A landscape with many peaks, sampled at points; each row gives a point and its height.
A climber steps from a point to the highest of its 2 nearest points, and stops where none of them is higher. Distance is the straight distance between rows; heights are no part of it.
J_139: [192 110 166 187  69  74  99 156 156 168 128 116 156 125  99  87  97 116
  71  83 114  54 110 135  96 170 145 112 142 205 128 128 198 202 188 160
 111 108 148  78 142 115  93 159 159 137 113  49  64 143 107 138  95 165
 100 138 150  94 111 156 139 113 110 113 158 220 158 127 216 114 132  89
 153 110]  height 296
J_778: [135 129 141 174 141 155 133 103 167 155 100 116 146 128 172 157 142 133
 152  93 103 123 135  98  79 122 145 132  87 117  89 145 111 161 109 118
 122 153 167 157 137 131 136 108 113 168 122 140 127 139 102  90 160  93
 141 161 146 127  88 120  60 121 166 104 133 121 104 137 144 154 175 135
 129 146]  height 474
J_811: [ 72 155  75  98 187 102 141 123 109 133  71 140 124 118 131 122 177 117
 144 102 106 136 151 105 124 141 136 147 105  68  82  94  95  86 113  65
  45 128 107 168 156 155 168  99  89 187 136 167 184 142  97 135 172 114
 153 111 146  95 155 119 116  98 175 119 128 105  59 139 117  73 183 150
 157 156]  height 173
J_432: [111 114  95  71 111  77  78 166  94  99 112  94  87 134 107  76 114 169
  57 128 145 111 140 152 203 132 118 130 178 155 158 147 151  99 172 137
  82  99  83 104 178 155 117 137 152 155 185  98 137 159 172 179 131 150
 104  74 103 108 205 140 185 133 104 124 131 156 156 141 145  65 107  98
 151 111]  height 510
J_984: [111 157 103 124 202 155 118 109 111 109  96 135 141 110 141 121 164 162
 156 120 144 145 150 152 110  87 150 104 106 113 132 125  92  67 129  72
  64 125 139 160  94 183 141  76 128 159 155 140 178 132  80 171 188 111
 176 138 171 101 137 156 127 103 124 100 121 114  69 139  95  91 179 146
 140 110]  height 130
J_779: [ 95 164 110 138 145 150 144 139 116 166 163 157 107  95 168 124 116 101
 138 150  87 174 166  88 158 140 113 146 115  71 127 104  89 108 118 112
 129 158 103 136 115  73 184 148  99  99 120 182 142 158 116  99  61 111
 106 119 124 167  80  39 107 140 140 210 144  81 123 167  88 178  81 178
 112 163]  height 46
J_13: [ 96 172 110 137 222 134 118  97 129 129 106 155 151 113 145 138 173 139
 171 112 134 165 134 153 101  94 158 127 102  52 100 117  76  61 121  66
  51 140 145 136 121 182 129  69 111 150 115 170 187 118  86 157 218  91
 188 113 179 103 160 178 127 119 136 129 120  75  41 112  93  61 205 142
 166 122]  height 155
J_869: [157 109 166 162 126 146 105 125 183 149 108  87 130 118 181 155 140 146
 118 102 110 140 133 104 111 120 143 121  99 162 123 183 138 161  97 134
 141 138 143 150 132 129 106 117 121 159 146 138 128 131 117  98 155 116
 153 145 122 127 133 125  94 135 137  92 121 132 145 153 139 159 163 137
 119 114]  height 423
J_159: [120 136 116 119 191 177 118 108 110 106 112 120 139 106 141 124 166 186
 176 118 131 147 165 175 105  76 131  74 103 150 150 122  89  85 130  93
 115 125 148 165  75 189 151  62 148 143 164 129 177 125  67 154 167 119
 165 160 137 120 100 156 134 105 114  88 116 132  94 164 102 139 157 165
 114  97]  height 114
J_334: [199  67 191 146  89 132 158 126 170 126 182 101 106 131 132 167 102  91
 120 136 137 149 121 143 124 119 153 123 150 168 159 148 179 194 120 181
 196 115 173  75 115 134  70 140 124  60  94 107  56 109 163  84 130 122
 147 151  97 168 139 151 123 150  90 127 114 134 175 104 149 131 124 109
 104  80]  height 450
J_803: [131 120 174 124 176 171 186  85 177 119 175 134 140 146 153 147 115 159
 204 160 111 196 152 149  86 125 121  95 106  86 123 130  94 158  79 127
 174 145 149 176  77 149 131  92 147 120  62 139 128  98 119  70 154 101
 165 178 106 151  84 141  97 153 144 123 109 106 143 107 111 183 121 149
  78  80]  height 683
J_835: [110 125 183 153 174 177 188  81 180 113 207 151 139 148 149 171  92 150
 187 177 125 189 124 141  87 124 137 117 123  69 124 124  97 160  84 145
 190 146 157 153  82 150 115 122 143  84  59 153 113 106 136  79 141  90
 161 160 106 158  93 158  83 141 140 163 103  90 143 107 115 169 110 127
  81 101]  height 608
J_992: [117 140  97  97 197 148 127 120  84  86 124 128 130 118 125 102 148 169
 183 133 143 138 162 160 119  67 101  75 124 135 175  97  89  75 128 107
 124 116 132 179  55 171 165  80 163 136 151 116 181 123  66 165 129 144
 151 165 132 128  88 144 143  99 120  88 115 153 115 145 111 151 116 165
 113  97]  height 102
J_557: [124 145 104 109  98 120 109  96  69  76 110 149 156 147  37 132 141 148
 149 143 201  80  80 181 125 100 114 115 137 156 150 119 125 100 175 133
 125 126 152 115 129 157 141 131 179  96 169  81 132  95 151 201 159 139
 121 114 148  88 137 183 173 115 124  85  88 153 109 100 109  97 127  89
 132 126]  height 570
J_620: [137  97 121 110 118  48  93 162 128 142  80  76  99 119 133  86 121 162
  83  98 121  86 145 124 155 162 124 103 136 204 101 168 180 141 153 124
  94 109  82 129 161 141 119 130 145 212 143  91 152 148 136 139 130 151
 134  97  98  88 179 133 196 115 111  84 142 184 183 146 180 120 136 132
 148 125]  height 343
J_926: [122 106 112  76 127 100 105 176 132 106 124  82  82 104 142  97 126 165
 112 140 128 156 166 141 188 130 120 116 137 166 155 167 143  88 125 136
 109 104  73 126 130 159 119 136 115 164 160 142 165 132 142 157 108 151
 137 101  87 150 191 127 189 131  88 112 141 142 179 153  96 133 111 151
 113  94]  height 351
J_418: [130 125 138 106 109  94 142 136 146 144 143 114  91 119 140 140 105  62
  93 167 121 148 118 108 155 188 133 160 149 117 117 139 155 147 109 147
 157 136  95  98 175  93 120 174  68 112  71 149  95 112 168  90 102 129
 108  87  89 172 186  84 163 146 114 163 141  95 177  99 120 110  93 131
 132 131]  height 337
J_367: [119 151 115 122 142 168 159 137 151 147 195 129 107  97 172 118 122 115
 130 166 105 193 168  98 166 125 103 139 122 105 142 149 101 115 111 138
 154 150  93 127 109  79 151 160  93  98 100 190 125 147 122  97  63 112
 108 129  89 201 116  47 137 152 110 204 158  97 140 161  82 186  75 169
  95 135]  height 54
J_399: [167  87 126  90 113 124 143 153 127  82 148  83  80 126 121 118 117 141
 145 165 166 153 148 178 185 106 111 100 144 163 183 143 145 114 119 144
 155 131 114 103 100 161 115 135 123  86 114 141 131  96 145 130 117 132
 130 130  82 180 156 129 189 127  84 137 121 121 173 114  78 136  87 153
  83  78]  height 292
J_820: [139 118 146 160 103  83 147 144 116 150 121 190 167 174  45  86 102  97
 138 110 141  43 115 116  80 202 117 142 121 119  70  57 168 157 137 106
 126 112 142 118 117  79 146 147 154 136  89  50 115 117 113 138  86 198
  75 137 155  78  54 134 111  88 157  97 144 167 122  94 165 130 152  71
 165 168]  height 396
J_31: [ 71 144  91 116 137  88 142 160  45 174 101 201 128 120  96  79 126  93
 134 120 121 103 149  64 167 183 102 137 125  76  84  33 127  73 132  94
 104 121  91 135 124  44 195 142 148 137 112 129 130 158 121 104  57 162
  94 121 145  93  51  45 118 107 177 159 135 103 112 142 144 144  69 154
 133 216]  height 22
J_86: [137 115 131  94 155 138 138  98  82  84 118 137 140 132  96 110 147 178
 195 126 156 116 136 182  97  95 106  58 122 165 167  97 100 102 130 111
 163 122 150 164  64 164 164  88 191 122 143  82 162  98 105 160 144 147
 145 154 122  96  90 163 148 102  99  69  95 170 133 134 127 153 122 145
 116 100]  height 90
J_881: [110 139 119 179 145 140 131 107 157 152  82 128 154 120 177 154 160 123
 139  81  88 124 121  98 102 125 156 136  79 105  75 132 112 141 129  94
 100 156 165 143 156 138 135 128  88 171 136 171 134 167 115 111 182  99
 151 138 164 119 114 126  55 120 183 122 137  99  60 137 144 111 197 140
 148 165]  height 535
J_492: [177 114 149 173  71  86 123 142 132 144 107 135 158 149  54  95 106 134
 109  84 130  39 108 151  87 159 124  93 135 203 114 111 190 187 185 120
 110 106 140  93 130 129 128 143 176 145 126  28 103 133 116 161 105 188
 104 136 142  67  98 164 148 101 119  74 131 210 153 118 189 131 152  89
 171 126]  height 317
J_934: [ 95 124  76  94 144  60 111 159 100 136  58 129 107 138 109  89 131 149
  94  88 113  86 149 113 163 183 116 131 129 131  65 117 162 109 139  92
  78 111  79 144 168 127 154 129 131 214 147  97 152 166 154 138 127 164
 108  97 118  82 142 118 170 102 177  92 142 152 122 135 159 111 136 125
 158 166]  height 279
J_505: [146 107 179 138 133 164 183  79 182 120 200 141 136 152 116 179  99 124
 174 171 135 177 121 160 100 118 141 130 138  93 125 123 104 181 103 155
 216 131 183 126  95 151  99 125 132  64  63 132  81 107 174  84 138  94
 150 158 100 160 107 169  87 145 124 150 102 111 150  83 119 153 109 113
  87  94]  height 546
J_501: [ 90 168  96 134 130 123 123  95  93 114  97 171 165 147  87 137 134 108
 138 119 145  81  99 124  99 115 120 138 108 113  98  98 114 116 143 109
 108 139 148 150 139 115 138 125 141 127 133 112 143 130 125 159 137 133
 114 134 173  89  92 156 102 105 169 114 117 140  82 115 117 110 144 115
 151 167]  height 479
J_417: [137 116 130  94 162 140 143 137 124  93 165 102 110 119 129 130 120 159
 158 157 154 163 148 154 135 105 107  90 122 136 171 151 110 111 110 122
 161 134 112 160  71 154 131 116 135 119 116 130 149 101 124 127 109 138
 144 140  89 170 128 120 159 123 101 121 129 125 160 124  89 158  98 165
  87  89]  height 267
J_284: [ 92 172 112 132 218 133 149  99 122 139 113 148 142 121 160 132 157 121
 193 124 124 163 129 129  82 100 149 117  91  41  82 109  72  62  92  74
  60 151 149 167 109 175 153  84 102 153  80 170 172 101  65 130 201  80
 174 137 165 117 126 158  90 101 157 155 122  91  44 120 101 100 192 140
 145 131]  height 179
J_912: [115 123  84  78 115  95  87 136  55  96 102 132 116 145  87  80 121 171
  99 131 172  89 130 184 169 126 110 119 167 155 152 126 150  89 178 119
  78 115 108 117 154 167 137 130 167 149 187  91 144 150 147 203 132 166
 107 103 137  85 164 146 190 130 110 104 121 155 132 112 129  81 113 114
 144 117]  height 584
J_23: [117 142 148 141 115 118 134 135 156 173 139 116 104 128 169 157 121  83
 106 141 101 153 127  75 129 200 134 170 129 103 104 152 139 150 100 145
 151 147 109 136 168  76 132 162  69 129  99 153 112 131 147  76 120 105
 119 103 121 156 165  78 107 147 137 152 130  83 159 134 124 130 119 127
 138 156]  height 302
J_8: [138 115 168 128 157 160 178 111 162 111 170 150 136 146 127 123 100 136
 186 148 104 165 158 138  97 109 116  93 121 124 131 106  94 161  96 135
 193 131 149 185  59 148 130 107 160 105  92 111 128  92 117  99 105 132
 141 195  95 131  43 146 103 118 149 109 118 148 158 123 141 195 118 146
  84  99]  height 603
J_269: [ 80 159 121 107 174 130 155 122 113 136 118 140 129 127 140 133 140 116
 145 138 140 140 131 112 114 133 131 143 119  89 110 113  97 102 100 100
 109 148 114 170 126 128 149 114 110 135 111 159 143 122 105 116 121 109
 133 126 142 136 116 108 122 127 145 137 129  94  98 131  98 132 140 147
 128 131]  height 225
J_36: [130 119 158 124 145 159  95 120 145 114 121  96 137 128 139 161 171 143
 131 145 162 160 104 158 118  96 159 143 129 124 156 160 111 112 119 125
 129 132 143 132 131 181 106 100 134 125 152 143 128  98 133 142 188 111
 159 116 143 128 187 163 135 147 106 119 117  88 111 128  99 101 153 137
 118 103]  height 555
J_930: [121 110  95  81 138  56 104 154 117 134  56 105 100 130 128 107 135 148
  97  96 116  93 148 106 152 180 134 130 136 151  65 146 146 127 132  87
  90 106  88 151 169 143 138 123 126 233 134  88 165 137 162 127 142 153
 137  89 100  72 183 131 174 108 146  67 134 156 145 137 156 115 158 133
 153 139]  height 307
J_981: [148  93 115  91 135 141 117 166 122  96 163  78  75  93 136 109 132 168
 129 167 158 174 160 156 183  89 119 120 135 138 188 164 125  85 111 136
 142 111 100 104 112 156  88 135 115 109 151 161 152 117 142 147 113 130
 133 114  86 180 200 118 194 133  67 141 126 116 166 132  59 137  91 146
  94  76]  height 316
J_583: [161  97 149  97 110  92 124 149 163 138 139  71  74 112 144 139 105  95
  86 155 126 149 126 110 166 167 141 137 146 143 136 159 168 146 114 166
 169 123  90  88 162 122 103 169  77 110  98 137 102 100 163 100 122 129
 126  87  86 172 212 107 167 142  90 151 127 111 192 110 121 115 102 118
 137 112]  height 371
J_950: [110 148 100  96 109 103 125 146  91 130 126 149 114 131 116 106 108  99
  85 143 132 106 135 129 161 155 110 149 161 120 131 115 157 112 143 136
 119 123  89 113 148 106 147 154 125 122 141 126 125 144 142 137  88 150
  91 120 136 137 136 101 149 142 133 152 129 116 142 120 126 116  87 120
 136 149]  height 112
J_372: [127 154 138 151  88 157 114 118 138 148 137 130 137 118 172 153 118 102
  88 125 100 132 110  94 136 129 131 169 138 127 133 135 125 155 134 163
 131 127 135 108 155  84 126 152 110 106 143 149  89 151 141 121 114 105
 102 122 154 146 131 114  80 161 145 167 136 108 113 132 127 117 106 116
 131 165]  height 435
J_864: [141 120 164 140 125  92 175 120 124 144 128 179 139 165  59 112 111  75
 170 122 136  86 127 103  97 204 118 123 118 106  77  71 149 152  99 113
 150 127 134 159 104  94 141 126 147 132  69  56 131 100 106  96  75 186
 104 152 131 100  41 148 110  92 152  80 127 148 143  82 145 166 140 113
 147 147]  height 433
J_740: [123 135 144 137 133 123 171 121 129 148 137 164 137 153 119 122 108  99
 151 129 124 107 144 102 103 162 117 126 116 110  99  95 130 144 107 127
 155 141 133 170  99  93 145 132 129 115  92  98 127 113 113  94  88 151
 113 168 122 123  52 131  98 107 150 111 132 128 126 110 144 171 134 130
 113 148]  height 471
J_849: [ 79 176  86 165 134 126 140 110  92 115  76 177 173 143  93 132 134 116
 145  77 106  81  99 103  84 112 127 143  84  94  75  62 114 115 142  85
  77 135 156 138 146 108 150 126 130 150 139 143 137 154 127 156 160 118
 113 119 171  84  68 142  79  93 189 129 134 143  43 129 137 104 185 115
 174 191]  height 547
J_164: [171  79 190 142 109 156 159  96 192 130 191 116 132 152 146 181 111 103
 143 155 141 173 119 150 107 129 153 138 138 128 136 148 136 195  94 169
 209 119 188  99 114 136  88 126 126  65  75 132  59 104 164  69 151 107
 151 160 101 175 129 142  98 160 118 134 108 107 170  94 125 143 132 110
  97  96]  height 496
J_737: [ 97 145 122 103 183 160 147 123 114 105 151 135 132 129 147 132 134 134
 147 159 145 167 150 138 127 109 113 127 124  95 159 136  95 102 109 102
 131 140 113 162  87 142 149 113 134 127 129 152 161 118 100 131 100 111
 136 132 109 153 108 107 132 129 123 150 125  92 115 138  88 144 121 156
 101 117]  height 245
J_821: [181 111 149 182  86  98 106 117 127 142  98 107 159 145  70 128 121 141
 111  79 137  58  78 151  95 128 139 102 130 207 125 137 172 190 170 127
 121 108 154 100 142 135 124 128 183 140 154  50 110 138 140 152 152 167
 125 133 138  72 122 168 160 110 112  75 125 206 147 137 164 120 164  78
 163 117]  height 339
J_271: [166  60 167 104 113 148 106 168 169 124 148  40  92 112 166 160 140 168
 112 140 126 185 133 129 148  93 151 123 126 170 177 194 137 115  98 157
 154 101 127 101 142 168  79 120 106 134 140 159 133  93 147 118 153 120
 183  97  98 183 225 124 179 158  63 113 131 128 164 135  85 121 130 139
 105  83]  height 557
J_556: [139 124 138 136 121 150 176 138 157 151 152 144 115 133 146 105 107 109
 131 127 102 141 165 103 125 151 109 115 127 127 116 126 129 139 111 146
 157 145 109 154  98  82 141 137 109 121 102 124 134 138 109  90  55 136
 108 159  99 161  57  85 105 130 138 142 142 116 144 134 138 183  97 138
 104 138]  height 513
J_116: [102 153 107 123 143 121 146 153 106 171 155 169 115 108 127  92 121  99
 142 149 111 147 164  65 174 167 103 132 124  94 122  91 114 104 128 119
 135 137  83 147 114  56 182 157 120 111 117 161 143 151 105  79  46 140
  94 132 117 148  58  49 132 125 147 182 150 103 131 151 115 184  67 165
 106 176]  height 39
J_865: [103 165 136 165 159 195 108  90 154 119 137 143 168 128 160 175 163 134
 137 114 117 164  94 136 101  92 161 162 117  78 118 132  74 106 125 108
 100 146 167 118 141 157 104 106 112 120 135 173 138 126 112 148 198  65
 165 126 172 122 138 159  71 162 142 166 129  70  53 123 121  88 178 131
 132 136]  height 678
J_290: [138 118 144 117 116 156 140 139 167 155 197  90  96 104 192 152 103 104
 107 162  87 200 144  94 166 142 120 140 134 101 134 163 108 136  97 154
 169 140 105 106 146  75 119 167  74  95 103 196  98 139 139  77  97 109
 136  94  99 207 178  52 127 167  88 195 157  79 155 148  91 171  85 158
 111 131]  height 65
J_845: [ 79 171 101 132 197 125 165 121 110 148 114 148 133 121 158 138 153 110
 167 122 104 143 142 110  97 107 132 138 106  54  87 109  83  67 110  76
  74 144 122 165 130 143 166  97  97 151 110 178 170 139  88 122 165  93
 150 128 168 128 116 120  91 111 161 164 130  79  57 125 114 102 176 151
 148 145]  height 200
J_524: [163 109 136 141 100 176 125 158 141 130 189 105 101 100 181 164 122 124
  97 150 106 185 140 125 164  94 120 155 152  94 177 147 116 139 100 174
 172 137 125  82 138  93  89 157  93  71 130 178  84 133 154 117 112 110
 109 100 109 201 183  71 114 172  80 195 149  86 138 134 102 134  78 124
 102 112]  height 77
J_742: [ 71 157  86  97 143  94 136 152  68 159 116 183 125 111 115  80 131  93
 115 131 122 121 146  87 164 165 100 145 126  96  96  78 118  85 129 108
 104 131  77 135 135  73 195 145 133 130 141 155 145 157 120 109  76 145
  91 108 126 114  86  49 136 123 171 171 146  98 118 148 119 141  77 153
 138 184]  height 30
J_923: [172  91 167 150  85 141 111 124 148 125 134  89 135 130 131 155 127 139
 130 124 140 125 104 158 121 106 156 110 138 195 168 168 153 171 139 157
 174 115 153 103 132 156  92 115 165 114 148 111  96  99 139 119 153 123
 142 140 109 126 158 153 135 141  89  85 111 168 155 136 150 127 129 120
 115  86]  height 60
J_545: [150 125 112 101  93 119 128 159 122 127 150 131 110 124 120  85 102 112
  88 142 131 110 131 128 174 141 115 118 163 159 153 118 156 118 147 154
 121 123  99 113 122  89 128 161 111 111 141 117 113 140 130 143  72 141
  97 136 117 141 118 109 155 134 124 158 153 138 159 129 149 133  80 121
 124 128]  height 101
J_815: [118 147 121 150  97  99 130 116 107 151 104 174 156 159  72 123 116  99
 121 107 134  55  91 118  98 168 125 145 137 103  86  95 149 153 138 108
 119 129 131 134 147  98 141 148 138 130 115  84 113 119 140 140 115 153
  91 120 163  87  91 134 109 110 162 112 122 140 112 110 142 113 137  90
 156 170]  height 428
J_673: [125 156 132 157 104 148 129  84 122  92 134 164 182 141  60 150 121 126
 165 137 150  79  72 164  87 104 122 126 115 143 117 105 117 156 157 126
 155 110 186 115 113 141 112 131 177  90 142  75 100 100 153 159 155 140
 115 141 142  83  92 186 115 113 130 110  94 163 119 112 138 124 150  85
 132 138]  height 461
J_928: [ 79 189 139 155 154 172 139  89 139 126 144 171 163 124 146 179 144 107
 145 151 133 166  83 124 102 119 140 176 125  57 114 124  81 104 116 110
 110 152 146 123 131 133 121 120 101 111 106 182 127 108 130 116 167  66
 145 111 171 130 133 146  74 156 153 183 118  78  66 113 121  91 159 126
 143 144]  height 573
J_929: [187  62 167 134 107 146  91 167 178 146 135  46 102 106 184 149 142 174
 107 119 118 181 145 111 138  82 142 124 122 196 174 207 147 131 104 175
 143 119 118  94 126 138  75 131 120 156 140 172 120 117 119 108 139 125
 170 124  98 158 203 119 159 160  64 112 140 164 179 169 130 143 128 140
  95  93]  height 495
J_660: [101 177 124 140 101 142 121 109 121 136 134 167 140 130 151 171 142  87
 110 148 132 138  92 111 122 140 143 182 138  82 127 110 111 132 133 140
 126 144 136 129 143 110 134 145 113  86 130 165 106 123 150 121 133  98
 110 109 158 136 130 128  83 149 144 174 124  85  91 103 121 107 121 122
 142 161]  height 486
J_111: [104 143  63 103 122 121  97 104  45  71  93 151 148 145  71  89 136 167
 119 130 183  76 120 177 142  97 102 127 149 133 146 107 125  80 184 117
  85 120 118 133 140 158 152 121 170 126 185 103 156 134 136 216 137 155
 118 116 157  79 134 157 158 112 135 105 115 160 104 120 112  82 120 103
 143 133]  height 670
J_739: [ 81 139  99  98 153  79 156 145  33 148  87 199 138 152  66  80 127 106
 157 120 136  75 138  73 140 166  93 125 130  86  75  15 135  80 109 102
 105 127 105 151 117  69 189 129 150 159  99 114 139 131 110 113  80 176
  85 134 162  73  50  84 122 102 176 124 139 132  99 135 146 132 101 139
 154 187]  height 14
J_527: [134 143 112 186  85 157  95 112 149 148 104 122 163 123 148 142 136 131
  93  76 103  90 112 117  98  96 135 139 115 157 123 128 145 168 155 142
 118 135 168 125 151 112 122 130 145 132 165 120 117 175 117 136 136 124
 119 161 153 111  83 137  62 131 145 113 143 149  97 146 164 128 154 111
 152 152]  height 364
J_215: [105 145 136 145 100 112 139 134 154 178 102 143 123 125 153 144 124  84
 106 119  96 122 120  61 117 193 135 157 121  91  80 128 140 154 116 128
 127 146 121 141 158  80 147 145  96 142  99 130 124 146 132  70 121 125
 101 125 151 131 119  96  90 130 173 127 144 112 117 120 143 135 134 125
 153 170]  height 273
J_816: [144 152 113 183 107 168  94 120 137 145 111 120 151 115 178 157 143 125
  79  91  92 120 127  94 120 110 151 167 136 126 140 157 126 153 141 152
 109 136 149 112 164 113 105 146 103 127 173 166 100 176 128 132 134  91
 108 135 160 136 123 110  55 154 140 161 137 109  96 145 153 125 132 127
 141 150]  height 399
J_639: [179  72 169 158  98 130  94 152 185 159 122  56 124 105 192 156 125 140
  94  89  98 139 133  82 114 103 145 132 122 200 148 202 169 173 115 178
 136 129 135 105 150 121  97 127 117 166 142 142 115 144 112 101 145 119
 156 123 118 144 165 126 127 149 102  88 132 165 176 167 172 145 153 134
 118  93]  height 445
J_310: [ 66 148  89  82 152  80 119 133  95 125  75 153 111 140 111 124 149 110
 125 128 124 122 123 111 130 151 115 152 128  88  88 100 110  97 115  83
  77 134  93 160 158 135 158 124 118 184 124 131 172 140 129 137 148 129
 135 109 147  89 167 131 140 101 166 119 123 106  88 120 110  96 149 144
 167 159]  height 148
J_572: [136 127 138 124 151 162 170 121 162 137 178 140 122 137 164 125 104 141
 162 126 105 159 169 110 114 115 112 101 124 119 141 134 108 154 110 157
 170 139 126 165  74 119 134 110 134 113 108 141 141 123 100  87  66 121
 132 183  90 164  51  91  99 121 131 141 137 125 144 149 140 203 102 144
  84 112]  height 550
J_122: [ 83 161  78  72 141 109 127 135  78 109  97 160 129 142 100 104 136 115
 112 144 153 127 117 129 155 140 110 163 151  93 132 106 129  87 134 115
  99 123  90 151 140 117 155 141 131 136 145 133 153 138 130 163 111 141
 110 100 143 113 142 112 144 130 151 155 121 107 106 112 108  92 119 132
 150 168]  height 127
J_559: [117 134 164 147 168 178  96 122 166 125 129 105 153 128 165 184 166 152
 134 134 139 190 107 142 112 108 161 164 124  82 139 172  82 107 115 117
 108 140 156 114 154 172  91  87 104 117 137 177 131 115 113 135 212  69
 176 114 161 147 195 165 108 166 114 151 124  59  88 132  99  74 161 133
 122 107]  height 671
J_33: [160 124 116 117  94 148 127 143 131 109 151 110  99 120 151 119 112 122
  96 153 128 142 134 138 175 109 122 138 155 130 174 148 138 127 130 166
 160 129 105  89 121 112 101 155 101  71 143 141  94 134 154 135  90 128
 105 123  97 174 161 102 142 149 101 170 126 115 150 124 120 137  73 130
 104 107]  height 89
J_391: [137 130 117 139  89 124 128  92  86  85 126 163 162 149  41 148 133 152
 164 148 181  73  79 189 111 109 132 104 122 162 145 114 128 149 168 133
 158 113 169 110 114 154 114 125 177  86 145  64 103  85 148 179 161 153
 130 127 139  88 113 188 158 115 115  80  81 164 134  96 126 126 140  86
 121 116]  height 509
J_66: [151  97  97  97  80 105  89 190 105 110 142  98  64 110 131  64 106 152
  66 138 122 116 159 145 189 121 108 109 171 177 179 149 156 104 168 173
  98 111  74  68 151 118  98 154 117 127 168 132 108 161 145 180  71 143
  87  99  94 146 175 106 196 135  90 161 158 156 169 144 150 116  68 115
 132 102]  height 422
J_655: [148 136 134 170  77 131  89 108 134 125 100 121 171 147 107 144 133 132
  93  92 136  71  87 137 100 111 147 127 132 171 135 143 158 172 160 146
 118 119 161 108 159 126 116 138 158 115 162  88 106 146 134 147 148 136
 106 142 144  92 123 164 114 120 135 116 125 176 116 127 159 121 140  83
 148 141]  height 370
J_174: [158  79 159 120 133 159  87 144 154 115 128  49 115 118 155 171 170 164
 116 139 151 181 105 145 147  92 158 140 121 146 180 175 115 117 113 132
 141 115 139 110 135 170  86 100 120 134 154 159 134 106 146 127 185 115
 178 102 118 161 220 142 161 166  80 102 120 103 145 141  84 109 127 153
 109  74]  height 638
J_162: [154  98 116  94 116  86 103 191 128 125 127  81  78 101 138  56 106 161
  84 128 112 117 167 123 181 135 109  98 142 202 156 173 164 110 148 155
 108 118  70 118 142 130 112 145 116 175 155 122 150 142 130 157  82 161
 118 115  85 142 168 110 196 122  88 130 151 165 201 160 156 137 105 145
 121 104]  height 385
J_213: [149  95 108 103  76  80  75 180 106 110 116  75  74 114 129  71  96 144
  53 125 134 103 129 148 198 118 119 122 182 182 165 155 168 124 181 171
  88  92  94  66 171 133  92 130 131 144 171 115 113 156 166 177 116 142
  99  91 112 129 199 136 205 133  92 141 147 171 177 145 172  81  86 104
 139  97]  height 458
J_210: [118 170 132 170  81 147 121  82 128 113 142 174 174 134  82 161 123 109
 132 131 154  78  67 141 100 115 131 160 139 113 119 112 128 163 156 162
 142 124 178  97 140 115 104 151 154  76 136  95  96 117 158 144 135 111
  96 132 161 113  80 168  84 127 140 140 111 145 103 100 144 119 142  76
 138 166]  height 417
J_26: [180  71 162 128  97 111 147 140 182 131 162  89  89 121 121 142  97  81
 113 153 132 138 131 126 138 149 128 121 142 162 145 145 181 173 106 173
 188 119 129  82 134 107  79 152  86  92  79 117  75 109 150  88 117 122
 138 131  86 180 161 128 152 136  95 127 139 136 192 106 143 133 107 121
 115  83]  height 413
J_363: [ 89 154  91 166 135 126 123 104 129 133  79 160 168 135 129 145 161 110
 125  63  95  82 107 101 111 118 141 148  90 105  74 103 118 135 147  85
  76 148 147 131 162 119 148 120  97 156 157 149 139 160 131 149 177 101
 128 123 172  93 115 132  70 102 181 119 132 114  60 129 154  85 191 119
 173 190]  height 634
J_854: [151 129 150 127 131 154 144  98 123 103 142 143 147 142 100 127 130 146
 174 134 134 117 121 184  91 103 129  77 110 172 150 120 117 142 127 121
 177 120 161 155  82 154 134 102 176 113 139  79 141 106 119 131 131 149
 139 166 120 103  80 172 123 111 121  79 105 173 140 128 141 168 145 120
 106 105]  height 80
J_943: [178  96 169 145  87 124 138 115 148 109 142 127 146 144 104 117 121 123
 143 127 136 110 109 178 109 122 128  95 116 189 151 137 150 175 134 129
 175 113 152 120  92 143 114 123 171 105 122  70 111 109 124 116 123 148
 130 159 116 117 106 174 134 132 104  89 110 178 166 118 141 151 137 111
 113  95]  height 70

Two climbers start at each pair of points below. Name the first point that both come to, or write never.
J_23 / J_740 | J_803
J_864 / J_527 | never
J_934 / J_926 | J_162
J_923 / J_210 | never

For each start below, name the point where the climber stops.
J_269 | J_111
J_215 | J_865
J_816 | J_865
J_820 | J_803

Call two points neighbours if one is among the 2 nearest of the other. Go from one point of each pair to the other, from neighbour to neighbour, staying as high as possible. Name the lowest point that can't be avoided.
J_363 / J_174 | J_869
J_174 / J_655 | J_527
J_803 / J_865 | J_820
J_865 / J_174 | J_36
